Each row is a point on a landscape with many peaks, with its height.
A climber steps from a point to the highest of its 2 nearest points, and stops where none of them is higher. Distance is the straight distance between rows; heights are no part of it.
J416: [124 132 118 139 145 106 145 116 162 123 153 115 143 114 100 106 169 162
 127  81 139 115 118 135]  (h 304)
J514: [140 124 190 123 172 119  89 133 138 122 124 178 106 140 130 122 122 156
 130  73 131 102 136 117]  (h 578)
J636: [143 168 111 110 158 171 102 154 141 145 126 139 108 115 172 183 146 135
 116 103 111  66 105 109]  (h 330)
J275: [151 112 126 186 120 156 134 101 100 117 149 113 114 132 103 115 168 114
 116 159 124  93 122  96]  (h 405)
J194: [146 135  62  79  84 145 119 113 115 172  87  82 149 102 127 159  95 127
 117 119 135 145 109 172]  (h 249)
J444: [107 137 174  77 156  96 108 173 144 108 120 175  86 115 112 103 140 116
 110 102 169 126 103 116]  (h 391)
J431: [147 160 124 116 114 163 115 116 119 123  89 128 178 147 175 154 120 156
 146 126 109  87 137 121]  (h 472)
J668: [159 155  61 158  99 151 147  93  99 154  98 122 123 142 123 179 165 122
 125 138 129  98 158  88]  (h 61)
J195: [120 118 147 129 100  83 182 163 103  84 156  97 170 139 169 106 136 136
 162 126 127 100 134 141]  (h 171)
J278: [174  89 133 180 178 151 141 136 160 115 138 144 110 108 113 109 154 116
  86 112 122 161 101 106]  (h 379)
J597: [172 134 154 168 120 111 127 110 101 130 164 107 166 107 123 143 113 128
 135 147 119 107 190  87]  (h 422)
J547: [143  83 130 101 118 100 101 110 120 145 140  86 117  82 119  88  45 116
 125 101 148 156 173 149]  (h 387)
J675: [143 179  84  63 103 135 105 123 173 180 110 113 152 124 137 221 138 123
 146 133 124  91  97 160]  (h 210)
J462: [148  85 110 150 123 200 134 112 149  96 144 128 113 140 133 132 148 140
 110 140 129 145 143  93]  (h 417)
J222: [124 165 170 100 154 104  84 140 180 106  93 154 131 137 111 101 117 144
 127 121 159  80  88 161]  (h 411)
J233: [ 83 182 133  76 139  96  75  97 148 145 138 127 120 116 135 123 132 143
 109  94 145  78 106 122]  (h 361)
J240: [108 148  64 101 109 169  92 144 173 166 119 136 118 116 133 168 128 158
 146 104 109 155 109 127]  (h 202)
J404: [114 178 131 105 184 127  70 128 189 192 119 141 117 136 116 157 134 148
 105  72 123 136  66 120]  (h 132)
J683: [111 114 107 109  68  73 167 160  69 116  86 174 128 166 138 113 116 146
 127 176 106 105 133 162]  (h 195)
J498: [ 65  90 124 177  69 152 129 127 138 104 130 147 116 147  90  80 169 122
 131 189 154 119  97 109]  (h 352)
J325: [ 93  95 191 123 106 123 119 139 119 140 106 172 119 106 113  99 159 170
 116 156 139 139 108  65]  (h 323)
J385: [ 87 161  96 142 119 114  95 107 138 121 120 119 112 162 132 111 174 164
  76 149 101  82 114 101]  (h 565)
J722: [169 153 105 157 164 151 138 118  78 144 112 111 136 169 170 201 159 131
 135 138  99  72 167 117]  (h 44)
J9: [130  80  99 168  54 124 156 110 110 115 150 140 137 128 101 104 147 117
 158 183 126 142 163 129]  (h 351)
J789: [110 112 103  57 113 131 127  98 107 134  57 132 112 148 177 142  58 132
 129 137 135 143 141 181]  (h 527)
J900: [156 126  62 134 106 136 140 123 127 137 133 149 120 118 123 134 166 163
 135 138 120 107 138 144]  (h 349)
J822: [ 95  85 123 134  83  80 202 191 111 110 129 108 147 154 144 130 139 117
 175 158 118 111 145 149]  (h 179)
J336: [136  34 130 135 107 109 149 130 135 124 154  97 123  94 125  81 126 143
 113 185 128 180 181 151]  (h 487)
J566: [170  78  99 148 114 160 167 121 132  88 143 129 129 124 133 125 118 100
 109 171 117 174 168  98]  (h 456)
J174: [115 112 195 100 121 115 107 135 138 152 100 168 129 120 105 105 155 153
 123 102 161 153 142 105]  (h 356)
J37: [162 115 153  73 155 155 124 124 189 152 164 112 149  97 115 191  61  94
 152  87 128 155  84 169]  (h 252)
J237: [195 140  81 144 104 151 149 136  96 145  80 123 189 108 144 146  80 121
 132 145 117 154 147 134]  (h 332)
J933: [ 52 122 167 180 103 135 152 135 141 114 155 133 108 142  65  82 202 120
 124 152 155 134  93 113]  (h 372)
J150: [144 135 142 191 163 126 101 103 141  92 141  94 122 161 104 135 160 154
 122 115 176 145 135  80]  (h 251)
J985: [152 175  78 175 106 173 133  79  93 153 108  94 148 188 120 174 171 106
 124 173 127 110 125 116]  (h 70)
J714: [128 128 108 115 164 142  95 143 162 169 156 131  83 129 113 200 146 126
 148  64 150 117 136  98]  (h 116)
J873: [159  78 159 104 164 113 141 132 157 124 166 151 122  74 130 101  88 121
 123 114 142 170 129 164]  (h 525)
J472: [178 137  98 110 100 166 141 121  97 151  81 126 158  97 162 140  48 117
 150 132 124 183 135 177]  (h 307)
J531: [177 119 116 105 146 129 136 148 174 152 161 104 147 114  96 165  69  80
 108  84 127 130 150 140]  (h 140)
J684: [128 158 103  98 104  72 152 143 128  83 146 155 120 146 161 141 155 131
 188 157 135  89 122 156]  (h 275)
J355: [ 95 132 103  86  69  99 143 137 119 111  97 143 147 138 183 111 141 170
 154 181 130 151 104 171]  (h 217)
J152: [ 88  84 139  72  90  77 117 163 107 117 110 123 112 122 138 111  94 131
 116 126 164 127 149 139]  (h 452)
J710: [134 109 199 148 159  59 132 164 126 131 146 136 118 148  73  89 169 123
  96  91 129 116 143 117]  (h 588)
J734: [146 121 139 205 195 180 148  96 133 130 180  75 145 122 104 124 162  82
 106 127 120 150 111 105]  (h 467)
J360: [140 186  88 137 120 155 169 120  95 189 110 180 114 191 160 211 115 136
 130 130  47 128 108 138]  (h 492)
J114: [103 111  82 106 113 157 104 124 181 165 115 138 123  93 109 129 108 144
 140  69 133 185 113 154]  (h 182)
J78: [142 109 131 173 158 161 104  77 136 141 147  99 119 165  84 147 167 123
  98  99 150 155 127  69]  (h 274)
J626: [149 123 125 188 143 195 156  82 123 110 181  87 134 146 110 115 138  80
 112 145 132 115 133 114]  (h 433)
J777: [154 180  77 153 155 147 177 110  80 163 123 154 120 191 151 187 167 117
 127 153  82 121 116 149]  (h 470)
J427: [169 145 111 181 103 122 143 110 111 119 148 116 165 105 110 117 123 101
 147 163 136 148 169  84]  (h 395)
J401: [117 126 105  79 106 157 115 133 153 115  68 131 122  94 141 115 105 125
 166 151 157 148 158 215]  (h 491)
J460: [117  89 186  81 152  92 131 136 103 150 123 175  92  94  94  74  87  88
 107  84 123 192 130 161]  (h 583)
J82: [118  88 112 147 128 126 150  88 151 116 175 110 145 146 123 110 147 160
 139 104 121 128 136 125]  (h 320)
J788: [149 108 160 182 145 127 132 123 121  94 173 127 138 116 139  87  94 118
 114 112 118 156 149  81]  (h 348)
J723: [ 38  82 128 101  91  96 112 207 105 145 115 154  98  94 137 111 121 133
 144 162 131 153  93 134]  (h 353)
J804: [133 122 138 148 127 129 150 127 106 109 141 130 118 100 151 116 175 136
 106 144 121  92 106 103]  (h 378)
J561: [149 131 102 161 164 135 131 101  75 106 130  84 107 175 148 149 153 136
 102 133  95  64 156 123]  (h 37)
J644: [162 122 136  95 133 131 122 115 149 114 173 128 133  99 141 160  26  65
 167 121 120 105 154 153]  (h 213)
J693: [125 147 106 134 138 176 107 146 155 135 140 167 105  83 126 142 156 146
 153  95 152 131 145 109]  (h 238)
J755: [112 176 145 128 184 101  92 134 101 134 119 105 123  81 147 125 181 176
 118 142 101  96 108 123]  (h 326)
J266: [114 100 179 120 109 108 143 177 147  89 144 115 168 111 130  90  37 111
 124 137 144 143 169 121]  (h 250)
J830: [123 144  99 147  89 196 128 159 132 178 157  60 101 155 113 180 184 119
 119 119  88 138  72  99]  (h 429)
J303: [162 170  96 174 143 158 197  86  73 126 154 142 143 162 163 149 166 113
 138 147  84 100 117 154]  (h 528)
J865: [128 161 112  61 136 135  67 115 188 162 106 126 131 124 138 185 124 150
 107 111 133 141  71 103]  (h 152)
J927: [ 57  73 179  88 115 105 143 222 147 159 111 163 111  84 111 116 129 115
 146 138 141 144 112 143]  (h 390)
J794: [138  85 137  79 145 107 102 124 141 151 115 140  90  89  84  91  66 104
 119  88 162 144 178 175]  (h 418)
J987: [105 180  89 164 151 158  83 127 128 129 112 122 112 155 148 140 161 172
 113 121  89  64 132 110]  (h 493)
J450: [ 71  81 128 158  85  71 161 187 109 102 146 104 121 117 103  94 119  95
 129 144 159 155 129  99]  (h 296)
J584: [113 161 106  94 108 108 118 122 157 110 146 152 126 135 156 142 189 164
 152 166 102  82 114 154]  (h 295)
J884: [151  97 167 156 180 128 128 121 138 151 164 156 107 139  86 115 143 110
  91  68 122 136 187  71]  (h 90)
J39: [187 108  62 187  98 149 117 158 134 154 127 106 133 158 124 175 102 132
 129 114  97 140 101 136]  (h 262)
J769: [128 209 105  97 106 155 131 155 114 190  97 144 136 194 181 225 137 124
 135 132  53 131 104 128]  (h 421)
J435: [ 85 135 197 171 153 159 144 105 124 118 148 131 127 144  81  81 206 107
 112 127 143 147 105  82]  (h 403)
J45: [138 145  67 168 108 178 163  90 114  86 136 144 114 152 138 112 169 100
 123 181 110 120 113 127]  (h 536)
J232: [168  71 125 146 130 136 100 106 124 142 148 127 121 120 128 132  68 120
 121 100 138 176 151  89]  (h 389)
J307: [164 151  68 104 126 123  88 142 155 121 102 152 120 131 126 146 109 132
 129 111 160 135 118 129]  (h 305)
J725: [134 150 163 181 211 167 116 122 114 117 138 112 111 105 151 122 184 152
 127 121 100 120 102 102]  (h 587)
J745: [130 113 129 140 177 144 114 126 130 180 156 145  92 141  85 149 154 115
 117  45 130 133 147  89]  (h 104)
J692: [ 91  93 182 113 111  79 137 212 135 139 133 155 151  88 103 122 146 127
 127 134 149 137 120 113]  (h 431)
J716: [128  60 210  92 141  63 137 155 127 162 159 175 108 101  92  81 101  99
 116 126 120 182 175 163]  (h 685)
J167: [ 92 143 143 103  88 101 177 142  61  98 117 119 136 171 170 124 156 140
 124 180 125 101  97  89]  (h 402)
J452: [149 157 119  90 117 169 146 107 148 122 102  98 165 117 152 143  58 119
 144  92 123 124  77 188]  (h 130)
J247: [ 95 169  83 147 110 183 103 177 165 160 149  67 108 167 146 180 183 137
 127 120  56 124  83 106]  (h 401)
J418: [171  83 122 114  92  92 135 148 106 125 105 100 163  98 128  81  84 131
 102 160 144 165 163 161]  (h 430)
J102: [137 149 141 114 173 118  88 137 182 106 119 142 107 128 114 123  80 128
 115  67 155 115  88 164]  (h 367)
J736: [122 144 137  83  97 105 151 142 107 102  90 138 146  92 138 103  80  91
 159 167 142 101 119 192]  (h 566)
J220: [100 198 161 121 159  98  80 143 142 116 105 107 156 111 163 123 151 173
 149 160 109  78  80 140]  (h 302)
J95: [104 136 125  61 104 117 148 119  85 103 111 136 132 121 182 110 137 134
 127 143 122 108 109 105]  (h 428)
J553: [131 159 117 149 184 123  65 114 133 162 104  65 137 138 115 174 164 186
 129 119 111  98 128 133]  (h 101)
J906: [ 85 126 164 177 130 177 137 105 136  98 136 124 135 160 108  78 190 160
  81 125 125 115 102 100]  (h 444)
J200: [ 97 174 106 152  93 183 143  77 107 117 106 119 141 193 127 113 174 113
  72 208 111  94 106 135]  (h 406)
J292: [ 83 182 154  88 174  92  96 138 160 120 113 191  96 116 121 107 157 142
 118 100 146 146  92 103]  (h 437)
J613: [150 178 113  91 126 177 116 148 118 167 110 121 132 159 183 216 134 132
 130 120  98 104 114 111]  (h 368)
J493: [161 135 176 106 145  61 141 139 127 135 174  91 163  77 110 125 105 126
 121 129 138  97 172 120]  (h 466)
J536: [102  83 199 136 140  75 170 211 141 153 140 163 144 124  65 108 142  96
 116 133 141 155 146 114]  (h 476)
J916: [144 179  89 124 118 156 168 119  62 169  92 187 123 154 189 166  93 114
 149 133  88 141 107 131]  (h 582)
J139: [178 123 112 122 156 142 119 152 177 172 161 107 115 115 100 204 123  95
 135  74 134 111 163 122]  (h 128)
J612: [160 121 130 145  94 101 106 138 115  78 123 133 147 124 134 119 108 139
 163 140 155 135 142 103]  (h 350)
J721: [100  93 205 138 169 105 160 153 118 124 148 169 119 114 103  95 189 135
 132 110 122 159 105 111]  (h 416)
J373: [202 138 122 146 128 102 147 128 133 142 156 118 182 125 130 133  87 116
 122 154 103 103 199 120]  (h 393)
J28: [139 158  77 149 113 152 157 126  50 147  66 187 143 134 160 127  80 130
 127 140  94 153 136 144]  (h 675)
J157: [ 96 168  94 140 122 159 134  93 108 119 111 145 149 176 184 139 137 160
 158 129  78  95 129 119]  (h 424)
J422: [ 92  86 122 149  67 102 192 159  61 112 110 137 135 186 141 119 127 114
 146 193 116 130 131 148]  (h 187)
J408: [130 178 105  79 128 120 129 115 157 104 111 114 152 112 151 109  98 122
 135  93 137 108  65 159]  (h 143)
J883: [ 94 127 160  65 120 113  98 113 166 137 105 145 136  93 109 126 127 158
 145 115 187 150 116 134]  (h 396)
J374: [ 52  77 153 168 118  77 167 199 120 134 167 119 125 145 101 118 150 109
 132 134 154 136  79  94]  (h 313)
J379: [121 172 114 191 143 147 139  63  69 123  99  97 132 244 130 125 153 142
 105 166  89  88 133 143]  (h 377)
J913: [ 92  80 127 142  84  72 143 158 100 121 132 112 101  91 127  86 116 140
 146 163 149 177 116 128]  (h 310)
J552: [165 145 131  86 133 142 100 125 169 176 121  93 132 100 116 195 117 102
 133 107 141 103 101 157]  (h 190)
J645: [116 142 107 120  74 105 132 115 116 102  89 131 158 165 145 125 146 168
 117 171 123 142 125 122]  (h 232)
J954: [162 146  79 173 115 156 210  91  97 108 133 154 129 172 134 142 160 107
 126 170 114 145 141 154]  (h 594)
J517: [146  99  56 142 102 182 127 116 157 124 115 150  98 142 127 157 144 144
 130 126 107 126 132 126]  (h 381)
J836: [181 136  84 121 113  99 131 105  96 143  78 146 143 184 154 173 113 145
 129 136 127 144 122 165]  (h 263)
J218: [174 140 106 135 143 141 109 101 105 151 133 110 122 131 138 202 179 124
 137 132 119  93 166  95]  (h 52)
J129: [105 138 102 156 126 142 136  96 128  94 160 110 125 166 157 105 143 147
 123  92 122  95 116 105]  (h 343)
J805: [ 92 129 132 158  95 113 157 164 136 103 135 142 134  84 130  81 146 144
 143 117 130 141 125 108]  (h 271)
J633: [134 160 101 179 168 181  96 113 119 152  92  57 124 164 112 176 181 153
 107 148 116 102 129 116]  (h 88)
J387: [162 144 132 137 168 143 112 155 128 121 155 113 128 124 156 188 101 102
 138  74 137 116 110  91]  (h 407)
J629: [133 125 165 189 136 126 141 112 134  92 127  73 164 165 101 110 159 134
 112 152 171 110 153 108]  (h 256)
J771: [ 86 120 163 205 182 167  95  87 109 100 137 113  88 161  75  94 187 141
  96 147 118  83 130 120]  (h 58)
J330: [125 108 217 107 146  99 129 159 180 109 159 146 160 107 112 104  59 111
 152 119 165 142 158 138]  (h 268)
J178: [105 129 122 134 129 132 140 163 147 117 123 178 106  86 115  96 160 156
 137 108 157 162 144 116]  (h 255)
J420: [103 130 148 175 121 129 137 140 103  78 134  74 136 164 101  92 191 126
  91 173 168 116 122  98]  (h 270)
J155: [ 88 188 104 185 166 168 112  89  88 100  90  70 115 201 142 143 171 155
 105 177  69  80 147 138]  (h 408)
J523: [129 115 169 115 153 182 130 100 202 153 111 150  99  92  78 136  63  80
 151  98 156 126 142 184]  (h 359)
J952: [144 161 126 119 124 117  96 138 139 104 107 146 140 111 120 133  86 128
 159 116 182 134 125 107]  (h 327)
J974: [140 172  78  58 102 137 124 101 146 160  89 114 149 136 138 173 102 122
 111 115 121 105 112 145]  (h 229)
J154: [151 111 113 154 158 162 123 134 165 125 126 129 114 121 121 116 126 143
 106  67 121 160  85 113]  (h 347)
J501: [ 83 165 133 144 116 115 185  97  66  92 112 134 123 219 159 109 167 117
 116 189 115  98 101 105]  (h 380)
J711: [ 77 177 204  73 173  90  83 116 158 151  97 186 108 136  99 103 133 117
 132  82 119 121  79 135]  (h 513)
J25: [219 140 102 138 128 138 161 137 100 153 131 109 163 136 136 171 101 111
 118 127  85 132 163 129]  (h 360)
J248: [ 40 149 189 161 162 104 100 149  93 113 141  74 101 168 114 112 203 155
 132 155 134 112  96  95]  (h 333)
J309: [116 128 147 104 103  83 120 152 115 119 106 124 139 135 136 122 128 158
 114 130 170  84 136 112]  (h 420)
J814: [162 125  73 182 109 122 114 109 105 112 140 120 147 141 119 134 123 133
 177 148 148 144 141  99]  (h 370)
J142: [135 133 112  55  94 178 135 105 137 118  85 111 142 123 163 158  53 118
 139 130 163 141 148 155]  (h 601)
J667: [156 104 150 129 135  86 117 148 133 131 140 106 153  80 105  72  68 117
 119 135 152 181 185 162]  (h 404)
J262: [ 77 161 101 145  61 150 144 129  90  88 104 150 117 175 115  97 171 103
 101 213 116  79  96 123]  (h 434)
J599: [146 159 167 106 189 152  80 138 156 116 136 107 113 132 160 177 101 123
 127  72 144  86  87 121]  (h 451)
J802: [153 124  75  85 106 163 117 136 125 170  82  85 154 117 143 165  65  88
 151 111 143 182 148 203]  (h 276)
J144: [105 139  76 123  90 140 171  98 102 105 114 175 128 165 183 125 145 157
 143 135  79 112 121 154]  (h 388)
J673: [139 182  60  97 102 148 141 108  90 122 112 172 126 120 196 152 102 118
 172 141 112 148 117 117]  (h 509)
J510: [144  87 182 115 131 109 122 143 151  99 174 121 135 108 155  84  29 116
 115 114 124 167 194 126]  (h 237)
J843: [ 85  89 117 151  96  93 173 155 110  95 151  79 130 147  87  93 163 100
 101 175 159 135 118  92]  (h 284)
J138: [141 127 152 117 105 106 114 111 119 111 157 141 164 122 173 143  36  96
 172 127 160 113 169 132]  (h 199)
J742: [ 80  95 189 144 133  60 131 175 104 132 145 125 116 145 105 122 167 128
 117 127 150 121  78  74]  (h 334)
J519: [ 94 138 108 156  74 152 139 154  98  89 109 162 106 129 139  84 142 142
 107 190 110  97 117  96]  (h 461)
J202: [118  84 164 160 111 107 152 123 127 103 176 118 129 113 115 107 118 111
 110 147 140 140 186  73]  (h 324)
J5: [147 160  60 151 166 152 142 137  82 152 119  72 114 194 170 196 147 137
 131 121  71 103  95 129]  (h 338)
J821: [129  90  98 134  84 109 177 140 111  85 151 137 136 113 158  85 109 130
 157 145 116 129 172 169]  (h 298)
J487: [147  86  84 130 125 138 138 132 140 100 141 129 117  97 146 101 101 133
 137 118 126 161 174 165]  (h 316)
J112: [156 115  83 165 138 155 141  97 139 134 156  81 119 128  82 161 170 121
  86 117 150 156 142  87]  (h 300)
J925: [172 124 144 176 183 128 115 128 122 119 168 104 136 122 155 135 102 119
 114  99 115 123 117  86]  (h 373)
J817: [174 121 123 123 187 132 141 146 174 145 149 145 125 130 113 155 115 112
 122  57 126 185  90 137]  (h 312)
J389: [141 118  73 154  99 156 201  86  77 129  77 139 130 139 136 133 117 126
 104 177 110 199 151 162]  (h 543)
J502: [126 103 103 137 124 128 127 105 151 141 135 124 112 104  87 105 165 128
  87 126 153 171 149  91]  (h 328)
J686: [163 142 118  90  82  78 149 140  87 122 113 129 151 108 139 119  95 109
 144 156 131 109 161 143]  (h 519)
J224: [120  82  99  80  80 100 122 119  97 118  85 129 111 128 160 104  90 147
 125 140 133 127 155 151]  (h 483)
J968: [129  79 193 124  91  78 131 145 119 130 168 130 146 119 120 115 112 120
 147 165 160 135 146  86]  (h 306)
J765: [ 87 137 178  98 104 124 106 150 184 106  88 155 115 104 104 115  89 121
 141 137 170 105 103 175]  (h 460)
J69: [168 105  61 126 107 143 165 118 134 118 139 120 145 118 152 138 102 113
 148 103 123 138 148 140]  (h 337)
J350: [111 110 215  96 140  83 120 134 158 136 114 177 117 122  75  88  94 103
 139  99 158 119 110 182]  (h 524)
J855: [141 117 177 191 178 122 130 110 131 143 165  93 127 138  75  99 161 126
  98 101 129 107 185  81]  (h 78)
J147: [170  96 127 164 140 145  93 121 145 175 152 125 139 117 114 164 113 140
 142  85 102 108 107 120]  (h 218)
J335: [ 79 226  92 176 153 151  96 113 104 123 106  96 128 166 160 133 157 163
 124 153  54  79 130 128]  (h 445)
J627: [101 115 117  50  92 118 132 107 159 126 111 134 134  87 138 119 121 146
 146 134 159 140 142 169]  (h 436)
J215: [105  84 118 122 108 123 111 172 142 112 122 117  99  84 144  83  88 131
 139 103 163 167 199 176]  (h 294)
J676: [141  78 167 119 148 112 135 126 135 116 165 159 127  95 117 118 155 136
 129 135 126 153 121 120]  (h 465)
J324: [165 125 151 203 198 153 137 117 140 109 178 144 108 117 111 109 177  95
 114 116 106 154 125  90]  (h 419)
J872: [152 117  63 108  95 144 169  84 113 121 119 147 147 152 170 141 121 148
 142 117  88 139 133 176]  (h 364)
J301: [107 162 141 114 192 123  56 101 149 179 125 102 116 150 117 164 178 176
 107  76 110 117 106 106]  (h 114)
J439: [106 152  74 155  72 165 142  97 106 106 114 159  92 139 141  99 148 125
 123 187 110 131 128  95]  (h 496)
J339: [110  87 137 174  82 144 151 128 120  99 165 143 109 141 103 100 170 120
 131 184 160 148 142 110]  (h 374)
J146: [ 83 110 197  60 156  87 105 105 147 159 101 179 121 127  89  74 123 128
 121  86 135 137  91 159]  (h 612)
J119: [127 166 161 134 182 130 118 143 114 106 137 135  95  88 153  99 179 149
  97 130 110  84  93  94]  (h 354)
J98: [124 134 134 147 188 125  89 106  75 118 140  72 112 135 146 160 155 156
 153 110  95  60 165 131]  (h 31)
J866: [ 63  95  97 117  64  99 140 176 116 128 117 130 106 120 153  80 139 138
 125 170 131 175  81 102]  (h 325)
J737: [171 100 184  96 144 122 118 118 145 137 167 123 151  90 125 135  76 116
 121 130 133 112 185 105]  (h 515)
J305: [113  37 164 131 116  91 161 186 151 116 169 137 121  88 118  80 117 124
 116 156 121 178 176 158]  (h 529)
J541: [ 56 166 138 168 140 140  86  91 133 114 127 119 108 168 114  83 184 161
  95 127 118 118  99  85]  (h 495)
J942: [150 142 169  97 103  63 128 166 101 129 145 128 156  79 115 110 102 108
 158 166 148  87 156 127]  (h 486)
J618: [143 102 186  96 176 132 112 105 125 161 120 187 116  98 104  95  78  72
 125  60 126 179 138 138]  (h 503)
J260: [167 129 125  92 121 177 129 136 161 153 163 103 138  90 134 191  57  63
 187  94 125 125 119 153]  (h 230)
J411: [128 124 179 160 176  84  99 134 128 113 139 124 118 153 103 102 150 155
 130  71 135  92 130 121]  (h 682)
J128: [145 158 127 101 132 111 149 109 122  99 135 111 178 120 167 116 131 146
 151 122 123 104 100 166]  (h 154)
J979: [164 108  72 135 103 157 181 103 106 122 114 116 143 109 143 136 112 105
 122 180 102 191 175 130]  (h 494)
J467: [ 90 108 116  78  81  83 170 172  94 128  85 137 137 154 156 119 124 143
 147 191 124 156 129 198]  (h 206)
J585: [117  98 197 122 114  94 132 139 148 119 170 132 168  98 116 109 108 137
 173 121 162 160 163 115]  (h 288)
J211: [125 100 147 124  88 125 104 151 113 114 109 171 122  82 147 116 140 156
 118 182 147 146 127  86]  (h 303)
J671: [123 176  97 181 140 201 103  68 112 132 118  57 141 184 115 142 190 125
 121 175 129 102 134 121]  (h 79)
J27: [129 163 148  76 139 140  85  97 158 178 110 105 142 115 111 189  93 120
 135  81 172 135  78 123]  (h 170)
J798: [132 138  95  98 119 158 106 112 155 104  77 125 123 110 140 130  53  90
 176 151 157 125 127 216]  (h 556)
J19: [122 159 136 128 170 124 120 127 161 148 146 167 119 116  96 110 190 154
 123  74 106 123 108 132]  (h 329)
J44: [130 135 160 171 138 117 138 113 130 135 148 143 138 120  87  81 175 126
 106 106 154 170 132  80]  (h 366)
J31: [105 102 161 107 133  90 118 153 154 133 127 152 109  81  80  70  78 100
 146  94 162 140 142 207]  (h 464)
J110: [142 117 130  96 158 168 120 152 197 153 134 129  98 100 102 173 103 103
 138  74 135 156  72 162]  (h 279)
J367: [133 142  94 106  98 130 101 102 158 140 117 170 140 100 128 137 147 161
 169 158 116 105 122 154]  (h 321)
J787: [100 159  98  90 108 164  93 126 159 152 123 150 128 100 144 137 133 150
 149  94 148 151 126  84]  (h 221)
J825: [164 105 105 147  93 168 104 177 148 177 143 113 130 125 111 180 107 135
 147  78  96 130  80 141]  (h 240)
J887: [157 134 132 155 141 120 173 134 128  76 170 107 173 129 173 115 139 136
 163 112 111 104 123 144]  (h 164)
J955: [169 133 173  76 147 133 121 109 158 122 121 125 139  67 122 151 100 114
 111 112 163 106 132 125]  (h 585)
J662: [103 193  67 162 148 170 117 141 127 156 128  73 123 174 150 187 175 131
 139 104  80 111 100 113]  (h 369)
J907: [147 122 154 123 137 130 117 109 133 129 147 131 160 108 129 148 106 137
 161 103 151  94 195 103]  (h 463)
J898: [108 117 106  71 115 108  79  95 140 131 113 157 100 108 120 129 133 182
  94 118 135 131 127 101]  (h 309)
J522: [160 141 173 109 181 119  95 119 148 115 123 143 129 111 147 156 142 143
 128 113 146  93 115 123]  (h 511)
J998: [134 112 106 102 125 129 109 112 171 145 123 117 134  85 109 135  79 109
 152  87 142 145 123 190]  (h 165)
J897: [138 116 133  85  94 172 132 121 129 122 100 129 146 113 163 147  97 154
 145 114 136 132 148 113]  (h 530)
J406: [176 114 102 107 126  98 112 118 170 119 134 106 147 116 102 140  66 125
 119  96 156 130 150 155]  (h 151)
J93: [112 149 148  58  98 136 123 126 158  88  82 166 130 107 139 112  82 116
 146 161 153  94 109 174]  (h 512)
J638: [107 141 109 166 118 134 175  98  78  87 138 100 132 187 162 104 155 122
 115 142 111 102 111 115]  (h 362)
J882: [155 128  91  94  93  92 163 113  80 120  73 153 141 186 145 127 128 154
  87 166 130 161 130 152]  (h 246)
J940: [119 119 119 155  96 123 181 141 114  93 171 115 156  87 127  78 113 106
 146 134 114 159 149 134]  (h 285)
J992: [144 117 198  95 174 152 125  87 166 169 108 182 116  94  81 123  63  55
 123  91 129 156 118 182]  (h 423)
J874: [ 84 147 157  96 129  73  83 147 114 131 127 127 120 136 130 120 149 159
 111 110 147  86  97 102]  (h 392)
J391: [127  43 171 116 137  88 126 139 146 133 164 158 110  77 136  77  89 122
 146 128 127 178 170 164]  (h 589)
J904: [168  92 140 120 160 135  95 112 143 175 133 165 123 115  87 122  72  98
 122  70 134 180 144 110]  (h 435)
J570: [181 138  62 136 112 110 105 134 136 134 120 120 145 159 142 155 106 135
 125 126 127 119 102 143]  (h 283)
J284: [147 141 137 181 211 175 118 126 124 135 166  71 110 110 125 160 171 117
 124 118 118 140 105  95]  (h 518)
J230: [102 133 129 101  94 127 121 123 134  91  74 129 103  95 133 106  50  70
 175 190 175 113 138 216]  (h 627)
J442: [100 146 130 188 211 145  86 107 125 129 126  75  78 155 100 128 187 160
  89 138 110 103 131 137]  (h 49)
J741: [118 174 102  63  95 123 125 123  96  92  97 173 113 127 195 137  89 118
 143 156 124 119 129 133]  (h 462)
J972: [ 57 131 170 138 139  75  96 158 113 133 142 123  95 154 116 132 185 149
 115 157 135  85  93  65]  (h 358)
J848: [116 122 178 125 175 102 143 136 132 148 151 203 108 138 100  86 177 117
 134  75 101 141 104 144]  (h 371)
J189: [128 113 166 212 199 176 115  93 134 123 180  99 103 157  69 103 180 104
  89 114 127  97 154 115]  (h 68)
J915: [ 96 155 111  55 103  92  82 102 161 123 105 132 124 137 147 137 114 169
 102 137 145 102 118 131]  (h 331)
J521: [120 130  77 143  94 155 165 118  72 125  56 163 118 132 151  89 111 142
  99 169 102 173 141 153]  (h 598)
J565: [143  52 127 102  95  72 149 148 121 125 135 116 153  99 155  95  88 120
 102 213 124 179 177 159]  (h 455)
J657: [124 102 224 146 146  70 163 173 131 144 167 122 149 138  74  78 143 116
 109 125 115 156 167  91]  (h 526)
J83: [145 152 106 165 165 172 119 165 121 158 163  60  97 137 117 177 165 117
 126  90 107 141  79  89]  (h 468)

Where does a climber stop that starts at each point below?
J189 => J142
J218 => J597
J787 => J142
J887 => J597
J684 => J28
J420 => J411
